Each scene shows the same named points in several views. A view is turned or mirrored, and shifted as a whole, has a little noise and may leave points out.
In the rows, zero is written as 128.

Scene 1
View 1
k_476: [128 154  89 139 164  90 170 109  96 159 113 129 167 159  96 141 134 121
  62 115 102 173 193 120 143 136 125  82  95 174  70 151 178 111  73 125
 130 111]
k_253: [165 112 137 163 128  97 126 105 103 168 124 110 135 106 131 132 109 118
 136 117 139 106 108 106 159 125 118 111 101 162 116 106 113 143 139 110
 107 121]
k_221: [147 123 116 149 135 100 145 104  93 156 116 115 157 135 121 139 117 120
 103 120 130 132 152 114 154 133 126 109 103 163  94 122 139 127 109 123
 117 125]
k_96: [145 138 112 139 143  98 155 107 108 163 132 122 159 139 101 140 120 119
 103  96 121 147 170 126 151 134 127 117 100 162  90 142 153 122 117 125
 127 111]
k_984: [133 166  95 124 153 103 153 109 112 158 133 134 144 152  79 147 118 128
 104  74 131 156 174 137 143 137 142 115 101 163  98 176 175  92 118 151
 130 104]
k_727: [162 120 124 177 142  82 124 104  77 172  97 109 125  98 141 128 114 128
 114 149 138  99  83  79 153 121 116  68  94 182 125 102 118 140 107 101
 101 137]
k_376: [146 139 117 137 133 103 131 106 111 159 133 122 132 128 101 141 107 129
 132  81 145 124 133 128 151 133 136 127 105 158 115 148 139 110 143 138
 120 114]
k_694: [147 150 104 164 155  84 126 108  70 174  83 120 102 107 122 126 117 138
 109 143 151 108  73  82 141 118 130  44  88 193 138 137 139 114  92 120
 105 133]
k_179: [129 145 119 137 128 117 105 101  56 127  70 110  74 138 121 133  85 167
 155 113 199  76  51 103 144 120 166  95 107 174 173 147 129  69 135 171
  90 153]
k_880: [170 128 135 166 129  95  96 101  91 173 108 111  85  82 126 126  95 136
 170 116 174  69  33  89 152 116 130  92 102 173 167 122 103 121 154 119
  94 132]
k_590: [154 128 120 148 138  99 147 103 110 167 135 121 159 130 107 141 117 118
 108  98 118 138 159 122 154 136 119 119 102 159  89 127 139 132 124 117
 123 114]
k_891: [185 129 145 168 126  95  98 103 118 190 138 119  93  67 122 128  96 123
 182  92 165  73  48  97 156 118 120 114 102 163 156 124  96 134 177 108
 103 116]
k_571: [155 166 126 139 128 111  76 103  99 162 113 120  41  92  99 130  75 162
 207  63 215  58   4 107 142 113 163 113 107 170 203 174 122  75 191 170
  95 129]
View 2
k_694: [131  98 123  94 122 147 151 126 154 158  97 149 167 146 131 166 106 175
 127 111 132 174 134 143 128 184  76  91 144 142 145 137 124 114 123 112
  86 172]
k_179: [ 85 112  76 145 114 163 114  97 137 146  93 181 164 108 141 128 147 184
 117 169 138 145 125 110 113 223 101  80 118 119 164 110 128 111 186 147
  61 196]
k_253: [126 107 140 116  75 115 157 118 148 123 117 175 143 170 130 159 127 144
 145 171 158 180  99 130 121 151 100 104 108 139 101 135 145 116 147 134
 114 158]
k_221: [112  98 134  96  64 121 171 125 138 137 121 160 119 170 126 187 134 168
 131 132 157 151 110 113 128 137 102 100 117 123 100 123 135 116 137 148
 153 168]
k_984: [104 113 114 130  77 133 193 113 121 159 112 134 112 141 133 228 161 186
 132 115 132 123 114  95 117 127  99  73 100 100 137  75 167 111 139 152
 186 197]
k_96: [117 105 131 112  61 120 189 121 133 141 119 144 112 167 126 215 143 169
 134 125 149 144 108 107 121 122  99  90 106 113 109 103 156 115 130 150
 176 175]
k_727: [135  97 138  90  94 126 147 134 161 137 108 165 158 171 129 150 100 151
 133 142 154 185 121 145 132 168  86 107 135 152 114 155 119 118 125 119
  85 156]
k_376: [109 115 120 138  76 125 170 109 131 137 112 159 132 146 134 188 152 165
 144 157 144 150 103 107 114 147 103  85  97 113 126  98 163 113 155 153
 143 180]
k_571: [ 99 138  81 198 137 168 117  80 136 140  77 187 203  85 153 113 155 169
 148 218 122 174 109 123  99 232  98  67  99 124 189  88 170 105 198 134
  29 197]
k_476: [121  95 133  78  69 123 202 134 131 164 119 119  99 169 122 244 133 191
 123  73 141 126 130 108 129 112  89  87 124 113 116 105 143 117 109 142
 201 183]
k_891: [132 125 132 162 104 130 145 104 147 119  98 189 185 142 139 128 135 127
 172 219 147 206  91 144 111 177  94  98 100 144 128 127 172 112 166 123
  61 157]
k_880: [124 117 122 143 114 141 126 106 153 130  96 183 187 135 138 120 122 147
 148 194 143 194 109 143 117 199  92  94 115 149 139 136 149 113 162 123
  46 165]
k_590: [122 104 138 113  62 116 185 122 135 133 121 156 116 170 126 200 140 158
 142 142 154 151 102 114 124 121 101  97 105 118 101 113 155 117 137 150
 165 166]
View 3
k_590: [131 128 111 145  99 150 153 150 116 126 146 122 132 147 154  64 140 109
  97 132 118 119  97 132 113 120 112 118 119 133 132 140 169 118 111 134
 148 123]
k_253: [127 127 111 157  79 142 123 124 118 134 114 128 146 120 154 118 109 123
 104 148 137 112  90 123 116 131 100 113 131 143 173 156 149 117 111 152
 142 136]
k_476: [131 106 127 101  93 181 168 161 104  93 157 101 133 159 140  44 209  95
 103  87  83 101 129 135 126 128 139 143 114 114 112 125 171 155 117 156
 135 120]
k_727: [123 107 123 130  53 157 101 114 105 121  97 107 167 116 154 148 135 120
 116 136 128 104 110 109 114 143 108 125 151 131 200 155 132 132 111 162
 132 142]
k_221: [131 120 117 130  87 153 142 143 111 120 135 112 140 139 157  90 149 112
 102 128 113 113 105 127 115 129 118 120 127 135 141 141 159 125 111 137
 145 127]
k_984: [144 141 132 120 120 177 166 144 107  87 172 136 109 127 140  59 162 111
 108  83  92 105 104 152 149 128 126 116  95 134 100 146 184 129 128 152
 115 104]
k_891: [135 153 126 178  79 145  90  92 118 130 105 155 142  73 148 161  56 138
 116 150 163 108  70 126 141 144  80  95 120 159 199 191 152 103 120 188
 114 133]
k_376: [142 142 123 144 107 159 142 133 110 109 147 140 119 113 147  93 119 120
 108 118 116 112  89 143 134 133 111 108 109 150 133 159 172 111 122 148
 123 116]
k_571: [162 179 147 144 105 168  92  63  96  87 128 188 110   7 162 224  51 150
 144 109 132 110  66 152 172 166  92  72 119 195 177 218 160  79 142 163
  68 107]
k_96: [131 125 121 132 102 162 158 149 113 109 152 123 127 143 142  60 155 106
 100 115 110 109 101 135 127 125 118 123 108 129 124 140 171 129 117 149
 135 121]
View 4
k_571: [203  73 100  48  98 121 138 112 179 100 100  56 152  82  99 117  91 146
 191 158 150  78 118 204  91 163 192  95  89 151 140 101 150 114 141 171
  84  91]
k_96: [151 137 170 144 105 137 155 132 135 172 147 164 170 177 167 128 138 134
 106  93 132 139 130  88 157  92 132 188 135  95 112 131 160 122  99 132
 167 153]
k_590: [146 131 166 136 110 139 148 133 134 167 135 153 176 167 152 133 130 130
 114 106 123 136 133 103 150  98 143 183 129 107 113 119 157 118 113 133
 149 153]
k_984: [182 116 151 116 101 134 169 127 162 166 165 149 151 150 167 112 139 136
 128  81 151 120 122 102 145 108 130 161 125  82 121 155 175 126  80 134
 187 140]
k_891: [163  98 151 109  96 140 126 136 149 134  81  82 182 119 112 143  92 136
 157 164 116 122 132 165 104 127 176 157 107 154 125  80 142  96 170 162
  60 131]
k_727: [123 143 155 131  98 135 100 102 126 140 110 110 170 178 138 114 101 132
 113 154 109 140 130 155 118 124 149 153 134 149 132  93 137 112 126 154
 113 108]
k_476: [146 151 170 155 101 138 143 107 138 182 172 166 145 198 186  99 138 137
  96  80 134 148 125  92 147  94 106 177 146  88 126 156 171 129  72 128
 205 131]
k_694: [130 148 149 131  89 134  92  83 136 144 126  94 145 182 149  88  96 141
 114 146 120 139 123 168 101 136 134 136 139 146 147 116 145 118 115 158
 138  82]
k_221: [133 142 159 135 113 133 136 122 127 160 137 152 176 181 145 125 131 127
 105 115 122 131 133 116 149 102 142 171 134 116 115 109 145 126 103 138
 150 134]
k_253: [133 129 158 129 109 135 125 130 124 147 108 128 185 162 129 136 112 130
 121 141 110 132 133 134 133 108 160 171 123 135 116  85 139 112 135 146
 107 139]
k_179: [154 119 101  59 116 111 121  87 147 102 132 100 154 141 107 102 110 137
 147 146 135  83 119 194 122 152 185  91 116 146 133  96 137 138  94 163
 136  74]
k_880: [147 114 137 100  97 130 109 111 142 121  91  80 174 135 112 123  89 137
 147 170 117 118 126 183  99 139 177 133 114 164 133  83 136 107 153 165
  79 105]
View 5
k_590: [148 130 170 102 123 136 134 125 119 140 157 149 136 145 138 104 151 163
 121 154 151 122 128  95 110 133 130  94 124 106 101 120 133 109 148 194
 117 140]
k_221: [143 122 164 103 114 127 136 125 137 156 157 159 135 138 146  96 144 164
 128 143 135 119 129 100 118 139 138  95 138 120 100 132 142  95 155 198
 111 117]
k_253: [130 115 146  93  84 106 120 112 121 163 171 152 103 129 127 104 145 169
 130 162 132 141 113 110  94 123 152 104 148 145  83 141 137 106 136 186
 141 128]
k_96: [151 130 172 115 131 142 134 132 128 132 151 147 149 153 147  92 153 162
 121 148 151 118 139  94 124 144 127  92 127  96 111 120 131 110 159 191
 106 135]
k_694: [105  59 101 119  86 125 117 120 149 151 181 157 133 118 172  61 125 164
 156 133 125 146 128 114 132 175 163 120 174 163  98 160 120  86 164 166
 125 108]
k_376: [145 128 149 126 103 125 127 142 126 135 149 140 126 166 131  85 154 170
 131 153 157 123 141 103 105 125 148 112 142 103 112 124 123 115 154 165
 135 137]
k_179: [124  97  81 162  46  89 114 162 170 176 147 157 103 164 133  34 148 174
 166 131 121 128 147 130 108 126 191 145 214 133 112 157 139  85 179 111
 155  84]
k_891: [111  90 102 104  55  82 103 116 102 153 176 136  73 143 105  91 145 184
 141 177 154 168 105 123  65 106 182 129 170 159  85 149 114 121 120 140
 188 144]
k_880: [107  75  91 114  47  82 101 121 126 166 176 146  80 134 122  73 137 181
 151 161 134 166 112 127  83 120 191 134 187 170  84 162 124 103 136 133
 177 121]
k_727: [112  75 122  89  82 109 119 100 139 170 185 165 110 106 153  89 127 168
 139 148 115 149 109 111 116 156 159 108 159 170  83 159 136  88 148 186
 129 111]
k_476: [148 119 179 117 154 172 145 134 142 119 154 151 184 140 179  81 141 155
 128 128 150 101 148  83 155 176 112  86 114  95 118 121 128  95 175 211
  78 128]
k_984: [152 131 159 146 134 154 136 155 129 110 138 138 162 179 151  73 158 162
 132 139 169 108 161  95 134 145 130 106 133  74 126 116 115 114 174 167
 112 140]
k_571: [114  81  54 172  28  75  93 164 132 146 156 125  76 188 102  36 151 190
 168 154 162 160 141 137  70 104 214 171 219 141 111 152  98 122 159  69
 207 129]
View 6
k_221: [104  99 150 120 129 145 158 112 137 139 159 148 133 122 102 120 143  93
 107 132 180 128 100 140 131 148 176 143 139 151 138 141  97 138 140 127
 138 113]
k_376: [ 85  96 159 107 144 158 150 130 140 130 156 143  94 132  98 110 139  92
 122 152 157 133 108 135 109 150 142 134 146 134 131 124 109 141 147 120
 138 131]
k_727: [118 120 116 151  92 112 197 142 133 153 175 154 123 159  98 129 152  93
 125 106 173  93 118 147 147 111 178 150 126 166 123 131 122 118 187 142
 108 128]
k_984: [ 75  72 167 117 161 175 119 108 141 124 170 161 111 128 124 112 156  89
 104 164 174 176  99 134  93 148 132 155 158 130 147 121  99 136 109 120
 165 127]
k_880: [ 96 138 111 121 106 114 206 172 132 141 166 140  58 180  92 116 132 103
 155 124 116  75 137 147 127 106 132 125 123 146 113 103 132 122 217 135
  89 154]
k_891: [ 87 141 139 108 108 136 202 175 128 143 153 131  39 150  75 118 125  86
 169 125 122  71 133 142 119 117 132 120 130 150 104 117 145 129 219 127
  98 164]
k_253: [104 124 145 118 117 136 183 138 133 144 152 138 105 126  84 119 131  88
 135 123 163  91 110 140 133 140 173 133 130 158 122 138 117 137 181 129
 119 130]
k_476: [101  68 159 149 141 162 127  88 139 141 177 176 162 116 123 128 170  82
  86 142 222 183  86 143 117 144 167 179 156 153 158 145  96 130 102 126
 167 116]
k_590: [ 99  99 166 114 131 163 149 115 134 138 158 148 118 105  96 120 142  80
 116 139 188 133  95 140 121 152 171 142 146 154 134 146 105 140 141 123
 146 123]
k_694: [107 104 101 166 105 109 186 141 137 149 192 170 117 186 125 127 167 102
 118 115 169 125 128 152 131  98 148 166 131 153 136 109 127 104 175 138
 112 138]
k_179: [ 86 109  88 118 130  94 170 160 154 127 173 148  91 226 123  98 143 146
 110 149  86 117 143 144 117 122 115 119 118 107 137  73 100 124 176 132
  92 126]
k_96: [ 94  86 166 122 143 166 140 111 136 136 160 154 126 110 103 118 149  82
 106 143 190 150  97 136 114 153 166 150 146 148 139 145  98 138 128 122
 153 123]

In a view up to two points have been moved. Name them for each view, in the order of its rows, or write -.
view 1: -
view 2: k_179
view 3: k_590
view 4: k_96, k_727
view 5: -
view 6: -

Scene 2
View 1
k_773: [162  83 100 134 148 129 128  90 142 138 176 146 144 143  77 158 125 113
 124 104  95 112 117 110 185 108 103 112 143 137 119 125 106 109 101 113
 182 109]
k_53: [151 115 110 148 167 135 127  94 146 134 170 150 124 108 103 159 115 148
 127 119 133 124 109 150 159 131 128 104 143 171 126 150  84 127 118 133
 182 151]
k_621: [152  98  97 145 203 116 132 127 107 115 142 169 113 108 113 143 119 137
 118 120 153 152 113 147 147 140 121  71 132 199 115 111  95 117 136 140
 187 121]
k_67: [158  81  79 133 189 110 123 121 107 125 148 164 135 137  84 138 131 102
 114 115 116 132 116 102 174 133  98  65 111 168 100  81 119 109 134 132
 178  80]
k_580: [181  79  94 138 122 143 130  66 165 140 188 130 160 147  57 188 134 112
 112  96  65 107 107 117 185  84 110 165 161 123 143 141 145 135 107 124
 178 124]
k_160: [164  76  94 131 154 122 126 100 134 134 173 152 149 154  74 151 132  99
 121 102  90 111 121  94 189 112  94  97 130 135 111 107 110 105 104 112
 182  89]
k_136: [150  96  98 140 177 122 126 107 126 131 161 158 131 126  98 144 120 126
 123 118 126 126 115 120 170 133 108  77 127 165 110 116  89 112 117 124
 183 116]
k_644: [164  46  73 120 185  99 128 132  99 125 154 167 152 178  71 128 142  68
 118 103  88 119 136  52 205 123  69  49 106 136  79  51 120  80 110 100
 179  31]
k_955: [154 131 103 139 148 138 103  63 166 160 180 137 151 111  68 155 129 131
 111 131 100  93 100 122 188 144 114  96 102 141 121 138 121 157 140 151
 170 136]
k_474: [162 103  79 128 162 126 103  83 145 153 167 142 160 131  55 148 142  98
  99 131  84 101 108  89 198 141  96  81  85 133 106  95 154 143 153 149
 170  92]
k_257: [146 136 100 148 187 129 113  95 136 141 156 155 125  90  96 146 124 145
 112 137 140 126  99 147 161 156 127  76 107 186 118 128 107 149 158 159
 178 145]
k_157: [153 112  82 123 152 125  92  72 152 172 175 138 176 141  46 133 150  90
 103 136  76  74 111  64 224 157  82  57  57 112  90  87 144 143 151 143
 162  75]
View 2
k_257: [119 180 136 132 116  97 128 139 151 157 166 156  96 105 136 145 127 116
 171 162 137  96 160 128 147 110 149 125 110 134 144 140 185 133 146 126
 129 123]
k_580: [150 152 148 112 138 114 174 146 140 127 130  48 120 107 170 167 124 174
 178 148  84 175 132 139 163  62 130 115 110  71  66 120 140 139  76 126
 134 143]
k_644: [169 124 183 124 208 167 168  62 113  86 103  59 149 142  90 226 176  99
 153 110 131 153 140 167 131 101 114 148  56 118 141 105 157 167 186 110
 162 136]
k_157: [160 172 140  86 185  80 157 122 101  92 117  92  82 191 105 210 100 133
 176 157 128 166 134 135 105  73 137 126  93 129 137 100 160 171 184 117
 164 160]
k_474: [148 166 146 112 177  93 153 124 114 110 136  97  94 153 124 202 105 134
 173 155 124 143 132 136 124  94 137 123 100 111 125 109 162 169 155 117
 153 150]
k_621: [128 157 158 152 123 141 134 110 158 160 160 143 127  79 123 146 171  97
 158 138 137  86 162 145 163 126 142 139  93 131 150 143 188 126 147 120
 128 112]
k_136: [141 154 152 129 130 132 147 113 151 140 133 114 126 106 118 155 166 112
 163 138 129 126 159 146 150  92 138 138  89 129 135 133 174 122 148 123
 136 121]
k_53: [128 166 138 125  96 119 145 141 165 159 146 124 118  92 144 127 158 127
 169 151 121 122 163 136 164  82 146 130 109 126 121 144 177 108 119 130
 122 119]
k_955: [139 182 127 102 124  78 148 154 139 133 142 116  87 140 141 159 110 146
 178 168 120 143 151 125 136  70 145 118 117 123 119 126 166 134 136 127
 138 142]
k_67: [147 148 164 137 166 137 154 100 131 124 134 100 124 118 117 189 152 109
 162 134 127 123 144 151 142 111 131 136  85 117 136 120 169 154 156 117
 145 129]
k_160: [155 143 158 116 155 137 164 108 137 116 116  70 135 123 125 181 161 129
 167 130 116 160 147 151 144  77 129 135  83 108 113 121 155 141 137 120
 145 132]
View 3
k_580: [166 138  61 197 112 134 133 153 109  91  59 149 181 162 128  87  90 128
  71  97 100 136 114 129 160 108 126  95  77 100  92 157 128 180 161 157
 126  78]
k_955: [134 133 108 112 141 117 168 135 139 123  84 137 138 142 122  81  95 142
 108 132  89 113 104 148 178 103 109  92  94  99 123 161 123 162 204 131
 135 115]
k_157: [161 122 175  82 159 115 182 153  77 124 124 108 152 163 158 100  83 143
  95 117  62 101 107 149 167 139 130 106 117 148  98 146 173 169 179 107
 151 113]
k_621: [ 63 135 104 139 145  96 118 134 154 113 120 164 120 134 115 125 128 127
 129 165 148 141 139 169 136 135 138  36 103  97 142 163  73 117 156 119
 171 146]
k_136: [ 97 142 120 145 137 113 137 148 131 104 106 139 128 147 121 113 119 131
 112 154 120 121 131 160 148 128 140  67  89 114 118 165  85 130 150 125
 159 131]
k_257: [ 85 134  97 106 153  99 149 119 165 132 106 159 122 132 114 100 114 138
 135 156 126 131 117 162 162 113 113  58 109  87 146 162  94 139 199 120
 155 140]
k_67: [110 129 130 138 146 106 131 150 103 109 123 139 146 156 139 129 113 129
 104 139 119 132 135 158 136 149 148  63 108 126 110 155 118 138 139 113
 171 122]
k_773: [133 140 105 171 123 130 136 157 113  92  87 135 150 155 123 105 109 128
  90 129 105 118 126 147 151 125 140  86  73 119 101 163 103 149 144 140
 146 103]
k_474: [146 121 135 107 154 106 161 141  95 124 116 133 155 158 150 107  92 140
  97 118  94 124 113 149 156 138 127  86 120 127 107 148 157 167 178 114
 155 111]
k_160: [134 139 125 162 127 125 135 161  98  92 101 129 154 160 132 115 109 127
  89 129 104 117 129 148 145 140 149  86  82 130  97 160 114 146 132 132
 154 110]
k_644: [124 134 181 146 149 111 129 174  46  90 149 115 157 177 159 150 117 121
  82 134 109 119 148 157 115 182 178  77 105 171  83 153 136 132  91 106
 185 120]
k_53: [ 94 144  80 156 129 119 137 136 166 106  81 154 126 134 104  92 118 133
 118 153 122 122 123 156 165 103 124  69  75  86 133 171  69 134 173 138
 144 128]
View 4
k_160: [ 85 126 139  81 148  98 161 141 170 136 124 159 105 157 132 109 126 123
 127 132  98 146 140 145 136 132 130 172 164 123 106 124 132 130 116 135
 138 124]
k_580: [ 28 104 133  72 118 111 159 139 155 168 156 185 117 172 127 141 123 139
 123 156  56 193 133 140 158 125 125 150 138 149 104  65 115 140 116 147
 155 108]
k_136: [ 93 149 114  98 126 115 141 114 149 124 124 165 111 158 136 107 122 111
 164 125  95 129 127 140 105 134 153 162 158 128 104 159 121 120 119 131
 125 141]
k_955: [ 56 133 119 109  88 126 164 100 112 136 145 165 115 184  92 159 118 133
 186 135 107 142 115 154 121 131 134 152 129 148 107 126 123 136 128 112
 148 113]
k_644: [140 135 163  66 201  82 185 162 193 113  91 133  78 135 136  84 119 123
 105 132 129 111 165 155 147 135 103 204 191 101 104 148 148 134 132 103
 116 139]
k_257: [ 81 159 104 112  87 144 143  85 108 118 138 168 113 168 111 139 121 119
 202 134  94 117 111 143  95 131 150 147 127 153 107 166 113 129 136 108
 119 141]
k_773: [ 65 123 127  87 129  99 156 133 161 144 136 171 111 167 133 119 126 122
 135 134  88 159 134 142 131 133 144 160 154 132 106 116 125 132 112 144
 145 123]
k_67: [113 147 135  82 152 118 158 128 159 119 118 157  93 147 132 105 120 120
 143 142  94 120 138 143 125 131 125 175 155 131 104 149 125 132 134 106
 114 142]
k_53: [ 59 150  91 106  92 135 114  92 133 139 152 188 127 170 144 118 127 108
 175 131  60 152 109 128  93 131 176 137 134 147 103 146 102 117 110 153
 133 141]
k_621: [111 171 100  96 126 141 118  97 143 111 127 175 109 144 154  93 124  99
 173 136  68 113 119 128  86 132 167 153 144 141 101 184 105 116 128 122
  97 165]
k_474: [ 88 133 145  85 128 122 192 124 130 123 122 148  92 165  90 149 113 141
 158 151 115 123 135 159 145 128 100 171 143 140 108 122 135 150 147  83
 130 121]
k_157: [ 93 128 158  96 130 103 216 131 126 116 111 129  88 175  67 158 114 147
 165 136 160 115 138 175 151 134  85 186 153 128 110 126 153 150 146  76
 143 101]
View 5
k_67: [114 126 149 114 153  82 122 137 152 147  95 135 118 100  89 164 118 145
 115 114 149 146 133  94 112 128 133 121 154 135 129 125 135  93 146 121
 134  92]
k_136: [125 114 132 119 158 104 104 143 140 165  91 119 118 100  82 150 103 127
 134 139 161 125 131 109 116 116 127 123 167 137 149 128 123  94 126 101
 125 110]
k_580: [ 85 157 123  73 153 134 129 171 116 167  94  98 113 177 130  86 127 139
 153 111  80 124 107  94 119 108  96 110 122 133 140 151 109 118 123 155
 136 134]
k_621: [121 106 112 116 152  94  68 128 137 151  84 148 125  92  55 149 102 128
 119 124 196 129 148 105 121 115 137 138 187 143 174  99 117  93 126  72
 124 100]
k_955: [136 176 124 101 149 129  91 193 127 161  87 127  97 100 111 142 127 153
 155 139 130 137 111 133 124 120  90 105 151 114 126 140 127 126 114  97
 124 148]
k_53: [121 126 104 104 156 131  74 156 118 169  87 118 114 119  78 119 101 121
 152 141 158 109 127 117 124 105 112 127 177 133 174 123 109 107 107  81
 121 135]
k_157: [145 197 177 116 148  96 137 191 165 143  93 138  90  66 132 199 146 186
 130 126 114 176 113 129 112 147  98  90 127 106  65 155 164 122 146 135
 138 125]
k_257: [138 156 107 110 149 116  52 165 131 150  78 152 106  84  73 147 115 149
 137 132 179 137 134 126 126 121 111 125 182 126 158 108 121 121 114  63
 119 133]
k_773: [107 126 141 104 159 115 130 150 132 173  99 100 115 135 107 128 109 128
 142 128 119 122 117 101 115 114 116 112 144 134 142 148 121  99 127 134
 131 117]
k_474: [123 179 156 105 150  99 120 173 153 144  89 142 103  95 117 169 141 170
 129 115 125 161 119 114 116 137 105 104 136 119 100 141 144 118 140 128
 133 115]
k_644: [110  99 200 133 162  54 182 115 177 154 109 115 127  98 103 199 115 143
  98 112 135 154 134  82 102 139 154 115 135 143  99 145 155  68 169 169
 145  57]
View 6
k_621: [111 121 156 156 112 148  85 140 143 106  76 107 157  74 169 125 128  90
 150 122 126 140 126 143 117  92 111 156  82 134 113 135 159 123 145 133
 145 156]
k_257: [106 131 161 125 127 144  84 146 135 101  80 114 165 101 138 121 138 114
 147 127 128 129 162 159 107 108  93 161 111 126 105 136 162 139 131 139
 138 164]
k_157: [195 164 128 102 191 158 145 128 120 129  76  82 149 149  72  92 140 112
  72 122 155 141 171 145  90 173 115 110 129 184 121 107 113 148 131  95
  72 172]
k_53: [ 96 152 141 138 118 120  96 132 135 118  72 109 140  86 137 133 130 105
 167 127 127 112 128 137 105 101 123 163 118 103 113 102 141 128 142 153
 139 148]
k_580: [109 181  95 108 150 120 133 138 100 155 121  97  89 143  89 119 138 119
 127 127 126 100  82 109  66 114 153 147 162  88 143  66 115 121 131 127
 103 160]
k_644: [214 138 118 168 162 167 157 121 132 149  84  66 120 103 142  97 122  57
  63 110 149 171  86 102 104 128 163  97  74 206 148 102 108 106 149  66
  74 150]
k_773: [129 167 110 131 145 127 131 130 117 143  96  91 108 115 115 118 133  98
 123 121 129 117  93 111  88 112 151 142 130 120 136  83 116 118 138 121
 106 151]
k_474: [159 152 134 108 171 159 130 139 117 130  98  93 141 143  96  96 140 109
  86 122 141 139 144 141  83 141 115 126 124 162 128 114 131 139 123 100
  89 175]
k_67: [156 134 134 145 145 159 124 135 128 133  93  91 136 104 143 107 130  83
 102 120 136 148 107 125 101 114 131 129  95 163 135 115 132 118 140  95
 105 158]
k_160: [155 161 115 141 152 137 138 125 125 143  86  84 115 107 122 115 127  87
 109 120 139 129  96 110  95 121 151 127 113 148 136  86 113 117 145 110
  98 147]

In a view up to two points have been moved. Name them for each view, in the order of its rows, or write -.
view 1: k_67
view 2: -
view 3: -
view 4: k_257, k_53
view 5: k_157
view 6: k_621, k_773
